Points, in no order, along strands that fork and pass close to each other.
In the rows, 128 means zero.
Two points are linked if the straight distance between their rows is under 146. Some points are linked to none.
<559>: [157 159 165 133 106 117  91 137  87 155 109 107 122 137 123 167 151 121
 139 114 147 159 103 131 131 123 135 125  92  97 116 170  69 150 119 220
 148 147]
<839>: [ 90 130  90 102 163 182 111 151 200  82 117 150  93 132 162  58  83 146
 171 100 137 113 124 142 177 168 147 168 106 151  84 124 140  99 121  93
 128 100]
<1276>: [182 156 154 171 109 111 147 148 106 116 133 118 109 111 160 155 155 113
 163 161 154  90 160 173  88 112 144 130 127  80 167 125 104 128  64 127
 125 122]
<189>: [ 92  94 128 128 120 100 102 152 145 135 132 113 106 116 106  98 122 102
 124  94  88 148 104 105 109 152  93 113 133 199 133  97 156 128 156  96
 166  66]
<1483>: [145 126 116 166  92  77 186  94  67 144 144 122 144  98 151 142 175 128
  91 131 145  81 148 174  89 128 163 149 139 107 136  51 121 136 121  67
  90 150]
<909>: [ 94 123  93 114 154  90 165 146 139 148 178 127 153 104  90  90 111 127
 155 135 122 134 148  83 101 131 124 119 130 143 114  83 157 130 119  53
  99  73]
<117>: [118 133 187 169 122 103 142 106 126 134 120 102 136 127 104 206  98 171
 102 134 139 126 157  82 143 114 142 140 123  75 162 123 159 126 156 123
 125 150]
<873>: [134 110 134 104  54 142 170 100  86 148 126 120 131 111 140 133 167 136
  94 131 150 144 111 182 136 124 113 137 185 155 135  88 127 168 127  99
 122 180]
<1215>: [ 83  97 161 149 133 115 125 104 145 126 126  92 153 146  90 168  74 136
 119  84 109 159 122  93 159 158 150 130  70 113  84 154 150  96 202 152
  95 132]
<1542>: [134 152 165 178 100 143 127 113 125 104  88 154 106 145 139 166 167 121
 101 103 132 124 159 167 186 112 165 127 103  82 105 164 178 139 198 108
 104 118]
<513>: [158 114 164 129 134 151 155 143 135 134  74 137 170 166  68 157 122 182
  89 135 179 180 116  20 111 116 138 115 113  86 133 155  74 143 152 145
 179 150]
<164>: [106 138 102 112 118  91 154 118 100 181 195 109 156  77 104 126 113 125
 125 140 120 157  95  95 104 110  78 121 148 171 130 147 172 126 113 130
 139 111]
<129>: [178 105 210 182 142 142 109 148 103 161 118 153 189 170  81 178 103 134
  76 124 163 159 139  85  85 123 160 117 118 109 137 157 101 109 170 180
 167 159]
<637>: [166 122 132 157 117 127 109 102  85 119  90 149 111 159 160 151 206 104
 101 131 138  96 173 171 158 114 160 102 139  86 135 148 143 131 163  97
 107 132]
<1068>: [139 135 126 112 131 162 108 112 177  98  98 114 122 140 167  84  92 111
 149 102  88 157  75 131 135 109 108 132  97 162 112 190 145 101 152 153
 159  90]
<585>: [137 165  89  94 140 122 152 132 125 123 126 163 119 134 139 101 172 134
 145 131 117 101 139 102 155 106 122 142 131 115 121 125 127 160 101 105
 103 109]
<1368>: [126 121 131 177 110 113 143  87  71 166 141 105 141 105 115 159 158 118
  94 124 130 132 154 155 119 119 176 149 109  97 131  82 159 118 149  81
  45 128]
<237>: [147 107 112 103  62 150 168 113  80 113 109 136 117 132 170 152 198 155
  83 158 193 140 139 169 128 125 124 129 177 106 145 118 102 159 116  87
 126 191]
<316>: [139 111 129 100 138 111 127 152 171 115 144  76 134 123 168 101  73 109
 137 130 117 130 122 112 100 149 166 156 130 145 101  96 174 127 120  92
  89 106]
<535>: [139 115 152 127  66 149 183 138 109 103  84 120 108 133 123 175 164 173
 110 157 210 155 144 132 129 106 119 121 150  57 149 155  98 130 121  92
 140 175]
<238>: [134 113 163 114  91 146 124 145 128 154 137 101 111 100 130 128 124 126
 105 120 123 144 115 160 139 160 139 142 169 176 120  72 139 155 112 122
 116 142]
<1011>: [114 118 165 133 175 127  73 138 170 122 156  86 132 118 131 129  62 122
 166 109  91 112 172 157 153 165 151  90 100 135 119 101 126 110 139 153
 125  99]
<1489>: [154 172 129  95 100 111 126 177  99 164 147 113 106  89 116 142 164 121
 163 135 150 151 109 107 101 130 105 129 127 136 138 145  69 160  64 169
 158 125]
<1502>: [116 145 113  88 101 117 193 100 109 122 156 129 136  93 146 124 110 152
 157 117 152  85 162 165 155 128 100 128 181 147 115  81 116 154 126  78
 138 167]
<487>: [172 162 137  84 120 144 132 182 126  82  86 127  78 140 147 172 180 155
 171 148 174 164 153 118 113 101 115 119 111  85 161 206  95 145 108 130
 166 149]
<233>: [172 111 197 136 119 140 134 110 120 165 125 102 173 134  88 204 103 150
  91 182 176 178 148 101 121  92 140 123 143  85 185 144 107 151 145 146
 161 198]
<36>: [120 182 106  89 164 106 109 114 110 156 187 125 163 130 124 154 123 126
 161 146 115 141 124  16 131  93  86 120  98 124 137 178  98 142 102 189
 154 137]
<81>: [115 120  71 116 120 105 122 102 152  88 103 124 103 147 176  73 149  85
 133 103  86 122  73 119 128 132  99 126 109 149 123 162 153 110 146 144
 139  89]
<58>: [131 142 161 131 135 192 153 105 135 115 141 128 149 128 131 161 105 135
 147 137 127 138 179 192 182  76 128 108 130 109 130 179 180 132 157 106
  87 152]
<842>: [134  63 182 191  87 128 161 150  88 140  89 156 126 148 109 124 175 141
  78 138 166 142 111 131  78 108 128 144 156 111 140 130 102  83 103 111
 120 126]
<705>: [133 151 175 156 175 174  91 165 143 149 131 150 181 152  66 157  42 140
  82  99 129 155  85  82 114 163 203 130  65 159  74 186 101 119 179 176
 172 136]
<897>: [143 154  87 113 110 110 136 124 106 107 154 140 105 119 191 132 185 113
 113 138 123  87 149 148 116 117  97 103 177 151 136 130 166 166 132  87
 148 117]
<1005>: [118 110 188 155 176 183  92 184 166 117 125 123 162 156  87 138  65 131
  96 107 115 156 127  99 107 134 182 110  89 150  85 200 145 123 184 145
 154  96]
<96>: [149 118 147 128 138 138 186 120 109 120  86 158 158 171  61 151 145 174
 133 143 175 170 127  52  97  94 100 139 114  75 159 127  69 111 118 146
 159 166]
<1263>: [127 141  87  85 112  76 103 145 146 134 148 112 107 111 190 114 159 121
 105 112  79 106 102  74 133 151 123 124 125 158 116 113 150 169 146 133
 132  94]
<167>: [143 158 112 186 164  74 101 118  78 191 151 138 143 116  74 118 161  80
 125 131 132 123 115  95  81 113 136 142  93 123 159 103  89 124  93 168
 129  94]
<1244>: [144 142  48  65  98  98 146 130 113  80 133 164  88 141 197 147 208 139
 124 159 145  85 147 131 119 137  82 105 170 125 141 134 125 158 130 100
 179 153]
<1375>: [170 131 101  47 114 163 114 117 168 105  75 146 116 165 144 143 173 164
 122 142 120 128 140 122 188 119 122 117 137 107 154 136  89 162 157 146
 152 190]
<31>: [150 148 171  91 121  95 136  85 152 156 109 104 160 122 115 147  72 139
 134  93 125 177 107  49 154 117 108 145 102 147 123 142 117 130 183 141
 200 140]
<398>: [ 88  68  86 139 134 149 133 144 109 126 160 135 137 125 118 105 144 134
 103 139 132 101 140 123  96 147 109 117 173 139 126  95 152 106 100  85
  83 120]
<251>: [142 154 166  98  98 142 166 125 119 152 143 111 153  87 134 121 112 128
 138 118 154 156 161 128 167  75 128 114 158 116 103 152 151 179 137  76
 111 126]
<1198>: [167 139 110  83 119 189 145 117 171  88  74 168 116 166 159 155 142 174
 114 166 149 123 139 162 179 123 152 150 149  99 159 156 157 136 149 126
 139 192]
<1389>: [110 155  84 129 162 141 110 175 158 110 140 186  82 112 137  77 164  99
 145 155 157  55 161 142 138 144 131 130 156 136 138  87 108 141  65 105
 134 103]
<327>: [162  83 204 170 143 135  78 147 112 161 119 133 152 149  95 144 132 124
  98 119 125 136 145 137 109 127 154 111 134 118 141 125 101 112 157 149
 121 130]
<1304>: [100 108 103 176 144 202 143  92  79 110 142 183 106 126 159 151 178 144
  96 154 189  93 189 199 156 133 146 149 168 127 116 123 164  97 107  54
 107 160]
<1387>: [103 130 104  94 130 120  85 112 139 142 164 106 110 111 145 111 132 112
 141  98  81 122 127 175 162 175 116 116 115 176 129  67 139 153 146 167
 118 127]
<746>: [117 144 131 153 132 134 162 139  96 127 165 139 126  94 111 155 161 135
 143 172 124  96 153 131  77  87  77 110 166 133 190 105 125 114  56  97
 149 119]
<421>: [111 144 114 105  89 120 196  65 135  80 107 119 128 144 167 155 123 160
 131 144 135 129 135 105 165  86  92 136 138 109 178 142 181 141 163  67
 157 148]
<1174>: [110  77 125 140 169 107 114 111 138 128 128 122 162 167  79 126 106 117
 115 126 100 161 108  48  86 129 101 124 122 153 130 123 133  92 138 129
 133 109]
<1286>: [164 155 118  77 100 121 121 203 120 106  94 111  69 123 144 139 188 130
 154 128 168 159 111 118  91 133 115 122 118 117 130 179  60 147  77 134
 158 132]
<13>: [153 144 125 147 124 163 130 117 120  92  99 173  92 147 166 134 167 108
 136 131 142 106 160 194 173 126 139 136 153 140 144 139 173 126 142  83
 140 128]
<551>: [119 130 104 150 160 108 122 136 121 127 160 114 141 116 135 104 131 101
 141 143 127  98 138  83  86  97 110  84 148 109 121 166 129 128  94 112
 117  74]
<1374>: [101 112 135 143  91 102 152 117 132  96 156  91 111 100 192 127  87 106
 120 120 126  97 121 173 109 159 102 111 168 156 101  92 171 124 126  90
 158 113]
<1121>: [112 111 116 148  88 114 140  66  68 163 139 106 150 121 136 165 152 130
  89 147 123 152  90 128 112 109 108 140 127  93 135 150 136 109 113 175
  84 164]
<929>: [136 119 155 139  74 148 190 143 144 132  68 116 127 139  85 162 149 180
  89 146 210 190 110  77 134 102 127 135 121  53 153 159  92 161 152 115
 170 159]
<1511>: [143 154 157 141 130 166  90 173 160 116  77 161 127 144 114 160 108 181
  90 104  89 114  86 143 130 156 197 130  80 101 109 187  64 132 157 224
 157 153]
<1481>: [146 121 187 116 113 130 124 126 133 119 108 110 122 126 131 172 108 151
 156 119 134 117 160 133 141 119 103  90 164 103 137 137  86 129 134 152
 173 152]
<1083>: [143 106 113 119  92 106 127  88 109  83  73 127 106 167 181 157 159 127
 127 124 145  96 132 129 154 142 123 100 139  48  97 189 109 100 149 148
 132 162]
<1552>: [170 132 166  99 158 126  70 145 159 180 108 108 139 139  89 142 115 130
  85 135  83 181  82  78 131 156 174 162 103 183 119 111  92 143 139 169
 147 136]
<578>: [166 157 160 120 160 159 131 157 160 130  96 154 131 146  89 141 131 162
 149 139 104 114 151 119 142 104 149 156 111 116 159 103 107 139 134 159
 122 142]
<510>: [147  78 178 169 154 156  99 159 146 113  96 167 130 174  98 142 128 134
  99 119  92 125 164 178 128 132 188 112 107 109 147 138 142 105 198 131
  97 128]
<594>: [134  90 122 150 125 148 122 121 114 127 114 126 127 157 131 114 150 112
  96 114 131 131 146 177 143 139 183 154 115 116 102  88 161 133 165  89
  48 132]
<266>: [154 130  67  44 117 127 108 121 146  87 102 158  93 160 180 144 193 127
 136 147 117  97 153 119 159 142 101 100 152 111 130 134  86 142 125 134
 160 168]
<1449>: [130 125 140 120 109 114 151 121 119  88 105 148 102 137 145 157 151 140
 156 133 142  85 174 127 139 117  85  94 174 110 148 139 107 113 122  92
 168 129]
<481>: [137 145  87 113 104  67 109 103 142 116 135  93 123 116 210  97 123  80
 122 108  76 121  85 129 123 142 134 127  98 146 111 136 169 148 146 149
 118  84]
<1473>: [148 151 157 123 166 161 158 147 140 137 142 134 153 113 105 110 114 137
 172 129 134 136 183 122 151  78 152 128 129 120 128 145 159 149 121  58
  89  88]
<190>: [ 88 162 134 153 131 122  89 154  93 159 131 131 107 116  99 136 161 142
 119  87 117 125 100  56 160 129 125 124 108 137 109 174  99 155 120 173
 135  86]
<564>: [152  99 140 138  99 126 163 133  85 135  68 141 142 161  88 126 173 142
 119 127 170 176  97  86  87 110 116 148 132 103 136 149  75 118 112 142
 135 136]
<50>: [ 93 122 175 174 107 140 136 105 130 110  91 125 127 151 101 167 114 128
  92  89 117 153 131 135 165 112 140 128  79  98 105 175 182 111 211 139
 113 132]
<1411>: [ 93 139 103 112  95  85 178 120 111 145 194 102 141  77 152 118  91 125
 139 140 112 129 108 153  97 132  79 121 154 187 127 104 186 134 129  82
 144 116]
<358>: [134  83 141 145 167 150 140 127 149 111 133 135 143 149  92 100  95 117
 165 144 116 117 164 171 107 118 142 126 128 127 151  74 126  88 118  82
  82 131]
<942>: [156 160 156 175 154 125 114 147 118 136 155 108 128 111 127 121 122  94
 155 150 143 107 134 130  86  91 137 122 126 112 147 157 129 136  77 141
 131  82]
<722>: [146 135 187 169 134 109 122 104 130 165 132 103 165 138  83 212  94 147
  61 163 168 181 130  41 128 110 148 139 114  98 156 151 150 134 172 134
 162 160]
<133>: [148 115  76 112 107  85 125  95 117  92  85 127 118 171 175 123 185 115
 115 114  98 104  96 102 128 132 114 117 132  99 123 164 118 121 148 153
 127 126]
<1241>: [154 132 131  71 111 111 144 101 154 136  85 115 137 136 124 118 115 128
 140  91  87 160 108  94 152 115 118 142 118 150 128 103 107 143 162 134
 156 139]
<138>: [103 130 135 178 155 125  47 170 130 160 137 115 103 100  86  75 133 103
 107 137 137 106 115 137 110 148 165 109 117 137 151 109 101 136  73 165
  98  96]
<75>: [ 88  93  85  97 138 101 126 131 138 148 144 132 132 132  94 112 144 132
 106 129  73 146 104  68 110 141  88 121 142 174 137  89 148 129 134 128
 126 110]
<294>: [102 142 123 170 114 124 130 132 122 112 122 116 100 117 161 120 120 141
 142 127 158  79 113 124 135 146 139 149 133  69  92 144 132 106  79 144
  87 118]
<1615>: [108 113 118 150 127  99  90 122 131 125 114 103 122 124 158 101  97 126
 133 126 114  84  96 133 123 176 143 113 124  74  89 127  84 104  91 194
 108 129]
<1617>: [110 132 165 116 102 121 104 123 134 173 144  90 113 103 103 159 107 121
 106 105  97 198  97 137 152 161 138 166 118 194 129  96 163 128 145 150
 134 125]
<605>: [125 111 170 166  82  66 131 108  71 164 175  94 137  92 138 203 139 121
  88 178 130 133 127 122  74 121 107 111 174 128 164 126 138 115  96 132
 147 152]
<1001>: [ 76 113  51 124 147  71 147 130 150 110 150 138 122 124 112  66 113 102
 158 115 108  98 123 115 107 137 106 118 104 133 111  82 149 113 141  84
 105  79]
<201>: [104  97 139 151 191 185  98 159 134 138 135 127 174 160  57 112  89 132
 120 119 128 166 113  94 113 127 160 113  89 144 102 181 126 108 146 136
  99 101]
<867>: [ 93 129 148 152 128 118 141 135 141 122 131 103 123 117 121 158  96 161
 126 126 125 118 128  91 140 146 141 165 119 108 126 113 157 112 119 124
  92 127]
<1209>: [110 136 109 107 184 129 108 148 136 119 158 127 156 133 146 117 114 129
 135 154 105 126 124  21 103  88  96  97 131 122 123 191 122 135  88 144
 136  95]
<386>: [115  92  85 130 138 162  73 131 170 107 110 122  99 142 161  51 117 105
 111 136 116 118  79 185 118 163 141 136 133 149 129 100 124 103 102 157
  97 129]
<1146>: [ 95 107 129 145 124 103 124 114 141  95 137 113 100 128 150 120 105 107
 149  93  98 109 139 160 117 149  99 114 132 171 137  77 163 107 164  96
 159  92]
<644>: [157 133 111  97 143  47 153 108 108 165 148 131 164 114 106 108 131  94
 161 111  98 104 151 148 114 109 117  97 136 128 132  77 109 158 146  97
 124 125]
<1187>: [101  91 106 132 149 157  72 141 178 111 129  93 116 142 118  67  74  97
 144 136 123 159 104 184 109 144 160 132  94 156 135 108 148 104 126 138
  97  98]
<373>: [135 137 171 115 148 168 100 130 150 125 150 105 136 118 142 145  86 133
 161 111 103 133 171 184 180 119 135 103 119 138 127 137 163 147 148 140
 111 129]
<1394>: [ 79 132 120 118 146 190  71 168 198  97 117 115  95 122 124  61  70 138
 147 103 123 140  91 163 159 159 162 137  70 162  99 139 126 102 134 127
 117  85]
<1224>: [116 113 121 120 123 148 179 112 131 102 108 163 112 129 123 102 120 147
 157 101 153  99 162 170 170 152 123 153 162 142 107  70 119 119 128  74
 117 150]
<1160>: [108 102  74 115 105  90 173 126 109 109 135 172 110 136 148 105 172 127
 121 159 127  71 127 164  77 137  76 108 176 133 131  64  88 115 108 106
 155 154]
<945>: [136 113  55 122 121  95 145 139 118 134 158 146 135 114 144  78 162  97
 115 165 121  80 105 171  72 128  99 107 159 151 142  70 128 145 102 117
 121 123]
<1532>: [106 146 130 130 141 179 116 148 182  95  75 165 126 152 113 134  99 175
 119  87  78 125  84 127 159 140 158 139  75 123 101 199 113  99 184 185
 143 141]
<1345>: [141 160  99 154 144  54 106 105  83 190 184 120 155 109  93 145 122  87
 131 145 144 141  90  77  63 143 101 135 131 131 119 144 102 108  83 178
 159 122]
<1509>: [161 157 163  93 141 149 106 125 169 129 102 112 161 134 154  85  71 114
 140  94  94 186  83  82 144 100 146 148  61 170  99 188 116 127 172 156
 162 107]
<446>: [114 116 125  87 116  85 103 112 135 180 181  80 129  94 115 156  91 119
 140 111  90 177 137 163 164 196 151 140 114 179 117  66 159 134 150 131
 105 137]
<306>: [ 72  79  77 129 123 116 125 123  96 166 204  95 146  99 127 133 117 130
  97 136 130 127 126 147 107 169 132 125 146 138 107  74 168 110 117 104
  57 135]
<1500>: [ 76 166 166 166 155 146 114 162 138 156 152 129 117 102  64 113  83 139
 167  87 136 168 106  96 151 131 108 156  82 170 124 141 137 112 126 140
 143  73]
<980>: [150 170 107  75 114  52 177 124 134 129 169 141 139  96 162  98 100 106
 203 137 107  97 137 134  96  93  69  89 142 136 122 128 104 148 120 116
 181 120]
<838>: [116 107  98 104 140 109 151 147 150  92 110 182  99 148 122 107 166 114
 154 156 113  79 156 114 114 118  72  88 182 127 132  92  84 105 100  98
 176 127]
<1037>: [153 120 131  78 141 128  97 147 164 153  91 105 128 128 113  82 124 118
 122  98  74 153  83 102 146 151 158 137 113 176  93 101  98 156 144 126
 127 106]
<709>: [156 157 156 143  79  85 123 167  74 159 148  96 102  74 145 157 161 105
 161 132 162 123 143 170 100 143 121 102 130 104 142 130  80 149  64 169
 145 126]
<1009>: [102 131 161 116 112 100 131  90 157 138 127  85 146 114 128 166  61 144
 114 101 114 186 105  65 164 133 127 148  91 136 104 155 168 110 175 144
 131 133]
<624>: [149 150 122  97 114  56 172  75 117 136 149 106 162 104 155 118  83 101
 179  99 100 114 141 138 137 109 112 104 123 112 111 128 124 145 148 118
 126 124]
<1569>: [141 162 107  96 132  77 190 146 120 139 170 140 148  91 119 120 128 117
 157 172 105  97 135 105  71  86  76 107 158 142 150  97 120 141  90  97
 159 109]
<779>: [140 120 105 139  84  87 193 120  91 119 105 143 122 118 131 129 187 151
  91 115 168  89 157 113 124 140 137 137 165 108 125  77 121 158 138  43
 128 127]
<934>: [123 153  96  90  81 149 136  96 122 115 130 106 106 120 195 136 135 142
 116 108 129 133 108 157 171 142 115 172 136 140 114 118 160 157 125 167
 107 169]
<382>: [100 135 107 130 143 146  39 145 161 139 117 116 110 115 116  55 107  99
 114 125 115 122  75 162 133 152 147 100 108 149 127 120  81 136  89 200
 125 104]
<199>: [146 153 132 110 168 155  87 188 182 106 113 166  85 133 128  90 169 112
 152 137 105  83 167 118 160 130 127 112 150 158 142  96 100 146  91 108
 153  97]
<331>: [103  68 144 189 117 136 121 152 100 129 125 140 115 121 119 105 158 134
 102 137 147 105 119 137  83 134 111 114 176 120 146 115 113  87  86 115
 116 112]
<302>: [ 98 148 146 155 121 145 138 138 127 135 111 141 100 118  91  95 127 121
 161  72 126 143 116 145 167 121 113 144 103 155 121 141 148 118 147 117
 126  82]
<37>: [150 100 173 146 114 103 129 140  94 127 140 115 132 124 128 187 154 139
 117 177 123 122 152 114  66 110 104 107 169 120 191 114 100 121  91 133
 154 150]
<394>: [153 119 173 149 176 124  61 141 123 190 138 133 158 160  58 168 123 138
  67 130 107 179 116  78 131 155 196 149  86 168 140 128 113 140 156 166
 116 139]
<635>: [164 137 152  96 181 158  83 168 200 102  84 149 111 155 132 118 136 145
 130 129  74  93 149 110 151 132 163 123 112 136 126 114  93 137 145 134
 141 117]
<515>: [131 135  91 122 157 153  78 141 174  84 103 162  79 111 167  46 116  85
 151 142 170  75 143 193 151 163 146 127 170 157 121 106 129 112  81 100
 161 114]
<1421>: [138 164  83 150 131 122 142 131 112  96 136 164  86 119 181 105 171 103
 143 132 148  77 160 172 129 127 129 148 150 150 145 113 180 142 113  56
 137  86]
<649>: [140 133 112 118 127 113 132 114 159  99 109  88 123 139 188  97  81 118
 126 116 110 114  98 147 143 167 180 170  99 109  78 110 147 122 120 139
  72 125]
<52>: [143  71 167 128 139 133 145 113 114 160 132 118 167 141  73 135 109 138
 127 152 112 157 145 154 112 113 146 153 135 141 166  63 122 103 138 102
  80 166]
<1265>: [133  99 149 160 162 104 115  91 102 148 143 109 175 164  85 181 111 129
  82 142 124 184 130  37 104 123 120 132 117 146 162 136 165 105 160 137
 138 136]
<1194>: [129 148 132 102  82 114 168  88  86 142 154 103 149  83 143 156 117 140
 157 130 154 115 155 176 143 112  92  84 164 101 125 127  98 158 118 115
 138 173]
<825>: [ 85 142 148 183 175 134  90 169 136 164 163 116 125  90  58  90  93 113
 152 121 158 139 121 104 109 130 138 133 103 147 148 123 120 106  84 140
 120  82]
<1075>: [109 126 168 173 143 188 166 114 122 135 140 122 161 122  85 162  91 145
 127 135 141 155 147 157 124  83 145 140 104  93 128 167 174  95 140 120
  76 138]
<404>: [100 127  14 152 140  98 125 122 130 106 174 164 107 117 161  61 152  96
 108 136 145  67 124 195  96 163 104 126 140 161 129  73 155 137 130 107
 128 115]
<55>: [ 97 171  80 111 140 104 115 112 103 172 198 133 148  89 127 107 121 112
 159 135 104 133  94  88 128  99  79 120 112 136 130 170 119 133  88 187
 129 112]
<30>: [152 127 169  86 100 148 105 135 124 126  87 111 122 141 138 170 142 152
 142 115 155 152 137 137 152 116 119  90 118  80 122 184  64 153 158 179
 165 180]
<663>: [133  81 162 173 119 156 100 123 110 139 104 145 130 159 105 118 141  96
 107  95 108 153 132 216 150 129 166 117  95 116 110 134 146 117 196 147
  74 132]
<921>: [126 121 104 126 181 128 150 120 133 123 166 109 153 122 110 113 101 111
 173 145 118 126 172 133 108 104 147 130 110 124 138  95 165 114 122  47
  67  94]
<1278>: [146 154 111 104  71 158 155  80 129  87  96 122 101 143 200 164 153 149
 120 142 163 133 120 170 178 118 124 153 139  95 133 151 155 152 142 141
 137 182]
<1323>: [ 99 157  87  98 121 150 119 107 120 139 162 125 116  99 144 105 153 128
 148 109  89 123 110 158 167 127  89 142 123 161 142 119 153 153 111 168
  97 140]
<1488>: [121 142  96 121 154 159 137 146 166  91  88 167 101 156 163  86 133 134
 143 136 138 113 127 113 166 138 156 162 119 136 104 164 181 108 120  72
 107  86]
<1164>: [ 97 122 124 166 124 210 126 125 113 101 122 173  87 138 141 135 165 144
 125 122 154 114 157 218 183 144 132 155 139 134 126 137 180 113 140 106
  97 143]
<1315>: [155 101 195 131 100 121 152 101 101 173 133 112 161 114  93 172 101 145
 110 160 142 160 137 153 127 118 134 138 159 119 170  89 107 126 116 129
 118 190]
<1602>: [ 91  98 140 166 168 207 134 153 120 136 135 153 172 153  47 143 122 165
 120 127 125 186 130 118 106 106 137 144  88 131 142 162 165  93 150 136
  87 109]
<74>: [144 122 131 142 123 122  83 116 140 101  78 121 109 154 189 125 126 125
 127 111 126  82 118 157 155 170 150  98 118  71  80 165  90 113 127 189
 130 125]
<185>: [108 131 133 141 124 184 135 127 148 103  73 168 110 160 105 108 133 160
 145  84 123 136 102 144 177 125 109 143 113 128 102 185 143  99 167 141
 133 114]
<173>: [165 145 181 160 185 154  95 157 131 162 146 157 203 175  66 178  55 145
  87 138 161 141 123  50 100 150 191 136  92 127 115 165 106 108 161 183
 165 172]
<95>: [139 123 139 124 133 154 160 142 173  87 112 112 124 144 164 106  92 122
 137 150 123 145 127 121 111 112 150 168 139 143 119 144 195 118 117  68
 105  98]
<1353>: [147 125 117  89 143  90 100 120 169 117 138  93 135 114 172  98  81  89
 152 141  91 111 107 121  91 129 105 101 142 138 119 116 111 119 105 162
 160 112]
<1173>: [101 103  66 113 165 168 130 100 155  74 152 137 114 137 211 103 107 136
 125 142 150  91 151 177 135 175 130 176 160 154 104  90 160 125  97 120
 119 171]
<1395>: [110 158 106 165 178  82  98 150 126 144 141 147 113 118  78  95 154  81
 145 112 103  93 136  90 106 104 126 120  94 121 154  94  96 139 107 135
 129  70]
<1214>: [ 98 103 100 139 108 121  95 113  89 183 170 110 133 107 128 130 160 124
  85 134 111 134  96 140 132 159 139 140 129 131 133 102 148 129 106 168
  61 147]
<484>: [154 140 147 124 134 120 151 114 119 155 131 123 151 122  94 124 104 108
 153 151 127 168  89 100  89 106  95 165 134 162 157 115 107 113  89 160
 162 135]
<670>: [124 140 115 153 102  75 136  86  53 179 176 104 158  97 126 184 139 116
 127 156 145 143 105 109  64 122  84 114 137 113 146 154 114 106  96 173
 141 144]
<1076>: [125 142 180 130  93 133 159 101  92 139 158 102 148  85 135 141 100 103
 157 113 151 141 141 171 141  90  97  89 159 109  79 172 130 148 123 120
 134 134]
<661>: [134 110  68  57 156 149 115 119 165 102 126 156 117 155 144  87 153 107
 139 125  76 114 148 143 159 138 118 119 141 179 130  80 131 145 147 106
 117 144]
<1247>: [121 141  90 122  99 164 132 104 130  90 139 130  94 113 217 106 117 125
 137 128 155  99 115 198 153 165 124 170 153 142  94 115 148 145  80 155
 121 152]
<1156>: [ 75 134  22 104 159 110 129 146 154 101 182 156 110 118 165  49 125 112
 149 117 140  89 144 138 130 157 126 127 115 153  99  98 165 136 127  78
 110  84]
<699>: [143 151 135 108 153 153 176 145 153 107  76 173 133 165  72 123 141 165
 162 140 132 142 140  81 132  90 106 152 120  99 138 134  85 121 103 149
 149 136]
<627>: [147 137 121 132 109 144 210 122 103 118  96 172 124 121 110 104 169 142
 135 117 180 110 167 147 149 122 141 148 173 126 113  96 127 144 112  29
 110 122]
<1416>: [147 157 158 148 133 163  95 158 115 138 109 148 129 153 113 177 127 168
 131 124 125 132 102 137 123 126 158 130  76  80 132 201  62 130 130 252
 147 170]

A fork is a point with three links, a tip a point with one. Leave the first point through the second and follow the links. Name the first fork or tip that comes.
<185> / <302>: <649>
<1076> / <1194>: <1011>
<55> / <36>: <487>
<839> / <1394>: <921>
<551> / <1209>: <722>
<1387> / <446>: <96>
<394> / <1552>: <13>
<637> / <1542>: <394>
<513> / <929>: <934>

A fork is a point with three links. Follow the links from the first point to the second and name the forks in between, in order.
<1304> / <1247>: <13> > <934>
<867> / <58>: <722> > <921>
<1389> / <1164>: <96> > <934> > <13>
<746> / <842>: <670>
<1194> / <1488>: <921>
